The views of a scene show one set of named points, each view turned or mirrored, shifted and resized as a whole, with a little noise and some points left out.

Scene 1
View 1
q556: [ -9 -50  21 -10   3  -5  52 -34  -9   5  -8   1  12 -11   1 -30  51  35
  47 -80  39  30]
q953: [  6 -16  -3  -5  62 -17 -24  -9  -8 -31 -10 -45 -12  -1  -6   4  11 -16
 -23 -72  10 -29]
q308: [ -7 -33 -21 -32  81  -3 -34  20 -57 -31  27 -51  -4 -45 -14 -35  10   4
  45 -52  10 -42]
q472: [ -1 -26   4  -9  46 -10  -1 -15  -5 -20  -8 -31  -7  -6  -3  -7  24  -2
   3 -71  18 -14]
q728: [-19 -35  43  12  62  36   4   2 -14 -11   7 -45   5  -6  21 -28  34  53
   5 -15  17 -15]
q910: [  9  10 -16  16  74  -4 -31 -16 -13 -34  -2 -52  -3 -12   2 -21  11   0
 -17 -28  -1 -48]
q833: [ -7 -16   4   4  75  14 -23   3 -28 -24  13 -52   1 -20   4 -30  19  26
   5 -27   8 -37]
q488: [ 15  14  -4  36  44 -11  -1 -43  15 -21 -23 -32   4   8   7 -15  26  11
 -32 -36   6 -23]
q984: [ -2   6   9   9  41  23  26 -36  12  -5  -2 -23  -5 -22  20 -45  47  21
  43 -16  21 -18]
q547: [  1   1  13  14  46   9  11 -32  19 -14 -15 -32  -6  -2  16 -18  35   8
  -1 -32  16 -21]
q931: [  3   6  23  23  44  11  11 -38  40 -13 -25 -31 -14  14  22  -2  34   0
 -21 -38  18 -20]
q278: [  7  17   8  46  36  13  25 -50   5  -8 -11 -23  19  -9  21 -50  45  49
   2   3  10 -14]
q214: [  2 -29  11  22  37 -11   6 -22 -20 -16 -13 -27  21   6  -1 -21  26  45
 -18 -51  12  -1]
q775: [-23 -47  15 -62  51  19  18   5  -6  -8  17 -27 -32 -40   4 -21  38 -21
  89 -76  43 -12]
q562: [ 10  -5 -12  16  40 -13   3 -32 -17 -19  -8 -27  14 -12   0 -33  26  21
   2 -44  12 -16]
q143: [ 11  33  20  29  52  16   8 -47  63 -15 -32 -37 -26  15  29   1  34 -19
 -32 -18  13 -37]
View 2
q278: [ 14 -22  20  48 -18 -17   2  -2 -48 -29 -22   9 -17 -12  17  49   9  26
 -22 -28   3  -9]
q728: [ 25   2 -23  18  -3 -23  13 -11 -22  -2  -7  -8 -23   0  21  30 -25  29
 -33   5   2 -31]
q775: [ -1  32   0  22  35  -5  55 -37  34 -30 -22 -39  -9 -23  48   0 -54  11
 -54  16 -39  24]
q547: [  1   4  27  25  -3   3  23  -6 -18 -33 -21  -2 -23  -5   6  23  -4  35
 -23   2  -3 -13]
q308: [ 46   9  17  -3  67 -18  15 -47   7 -12 -56 -24 -47   1  49  10 -36  16
 -62  24   1   4]
q556: [-19   6  -9  37 -28 -23  45 -48   6 -47 -15 -32  10 -43  25  42 -15  -2
 -54   4   8  17]
q953: [ 11  13  41 -10  21   7  27 -29   6 -35 -42  -9 -43   5  -2  11  -3  39
 -37  38  22 -21]
q143: [-13   9  56  25 -10  28  25  26 -24 -41 -16  14 -30   6 -15  12  10  60
   3  -2 -13 -28]
q984: [  5  -2  17  43   1 -10  22 -11 -21 -31 -22  -6 -11 -19  30  32 -13  19
 -31 -16 -16   7]
q833: [ 39   0  11   7  31 -17   9 -21 -19  -9 -37  -7 -41   9  26  22 -18  29
 -40  13   6 -19]
q910: [ 32  -3  48   6  36   1   5 -13 -22 -24 -49   4 -50  13  13  18  -1  42
 -30  12   7 -21]
q931: [-12   7  35  20 -15  13  27   5 -15 -38 -15   5 -23  -1 -10  21   5  46
 -14   8   0 -25]
q488: [  3  -6  48  18  -8   5  12  -9 -28 -42 -35   8 -31  -2  -8  31  19  41
 -21   5  22 -20]
q214: [ 10  -7   9  12 -16 -20  15 -34 -21 -30 -28 -10 -21 -11   4  42   5  21
 -42  16  33 -18]
View 3
q910: [ -9 -10   6 -32   1  20 -16   9 -22 -25 -14   4 -23 -13  -4 -17 -11  21
 -14   4  20  -9]
q214: [  0 -17  29  -4   1   9 -21   9   4 -13  -7   9  19  -5 -14 -25 -22  23
   5  32 -16 -12]
q931: [  2  25   0   1  13   3 -29 -14 -14  -5 -20  17   1 -29 -12 -28 -23  40
   7  23   3  -1]
q143: [ -1  40 -15  -4  13  -4 -32 -19 -31  -4 -31  26 -11 -37 -10 -28 -23  45
   3  16  19   1]
q308: [ -7 -42   4 -37  10  45   5  20  11 -36  20 -22 -16  -2   9  -5   5   1
  -7 -10   3  13]
q556: [ 10  -9  -3  18  22  19 -13  -4  35  -4  18   9  59   2   2 -19 -24   8
  17  37 -39  11]
q278: [  3  -1  -3  -2 -22 -15 -12  14 -12 -10 -23  41  33  -8 -12 -35 -26  16
  -5  17   4   2]
q775: [  8  -8 -31  -2  36  45   4 -10  36 -17  33 -19  14 -13  17  -4   3   6
  18  -5 -19  43]
q833: [ -3 -24  13 -23  -6  17  -6  16   1 -26  -2  -3 -12 -12  -8 -19  -5  18
  -1  -3   7   9]
q984: [  5   0 -19  -2   1   5  -6   4   4 -12  -3  22  31 -11   1 -24 -17  11
   2   9   0  20]
q472: [ -1  -5   6 -11  26  32 -20  -6   3 -15   6  -6   2 -13  -1 -13 -15  23
   4  25 -12  -3]
q728: [  8 -21  19  -1 -23  -5  -3  19  21 -16  -3   4   7 -17 -18 -31  -6  25
  17  -5  -6  25]
q953: [ -7  -4  15 -23  28  34 -25  -6 -10 -22  -3 -12 -23 -18  -3 -12 -13  31
  -2  21   1 -14]
q562: [ -4 -12   4 -17   5  18 -17   9  -7 -19  -6  13  16  -2  -4 -20 -21  11
  -8  24  -4  -8]
q488: [ -6   8   8 -12   7   6 -30  -2 -24 -11 -22  21   3 -15 -10 -26 -25  28
  -7  30   7 -18]
View 4
q953: [ 32 -22  32  32   0   0  -9   7  -9 -16   4 -15  15  -8  14   8  16  11
   6  12 -33  29]
q931: [ 32 -13   3  27 -12   8 -34  -6  -9 -23 -26 -14  -8   3   1  22  11  27
   5 -10   0   8]
q547: [ 24  -6   5  14  -7   4 -22  -8  -2 -15 -12  -8  -9  -1   5  13   0  28
   4  -5  -4   6]
q278: [ 12   6  -8  -8 -17 -21 -28 -15  13  -6  -3  -8 -23   3  -7  24 -19  52
  24  -8  16   2]
q472: [ 14 -14  26  13   1   7 -11   3  -6 -23   2  -4   6  -1  12   2  -1   4
   4   7 -24  22]
q488: [ 25 -15  13  27 -18 -16 -28  -2  -1 -16  -9 -16   1  -5  -1  26   5  32
  26  -4   0  16]
q214: [  7 -15  21  -4  -4 -10 -25   9   9 -22   3 -14  -6  13   3  23 -12  27
  18  15 -10  33]
q833: [ 32  -2  18   4  10  -8   0  -5  10   8  22 -10  -5   0  10   7  -5  41
  -5  15 -33  21]
q728: [ 27   2   4 -14  17  11 -19  -2  15  -3   3 -11 -27  22   8  17 -12  49
 -18  13 -19  23]
q910: [ 49 -11  17  35  -3 -18  -7  -7   1  11  13 -19   7 -16   6  15  13  44
   9   5 -28  15]
q984: [  8  10   1  -7  -5   1 -12 -17   4 -11  -3   5 -18  -1   5   1 -18  26
   4  -8  -1  -5]
q562: [ 10  -5  18   6 -10 -17 -12  -4   4 -11  10  -6   0  -4   5  10 -11  24
  22   4 -12  18]

In a view up to two points have been moved. Name them for each view, in the order of its rows, or write -.
view 1 -> q984
view 2 -> -
view 3 -> q728
view 4 -> q910
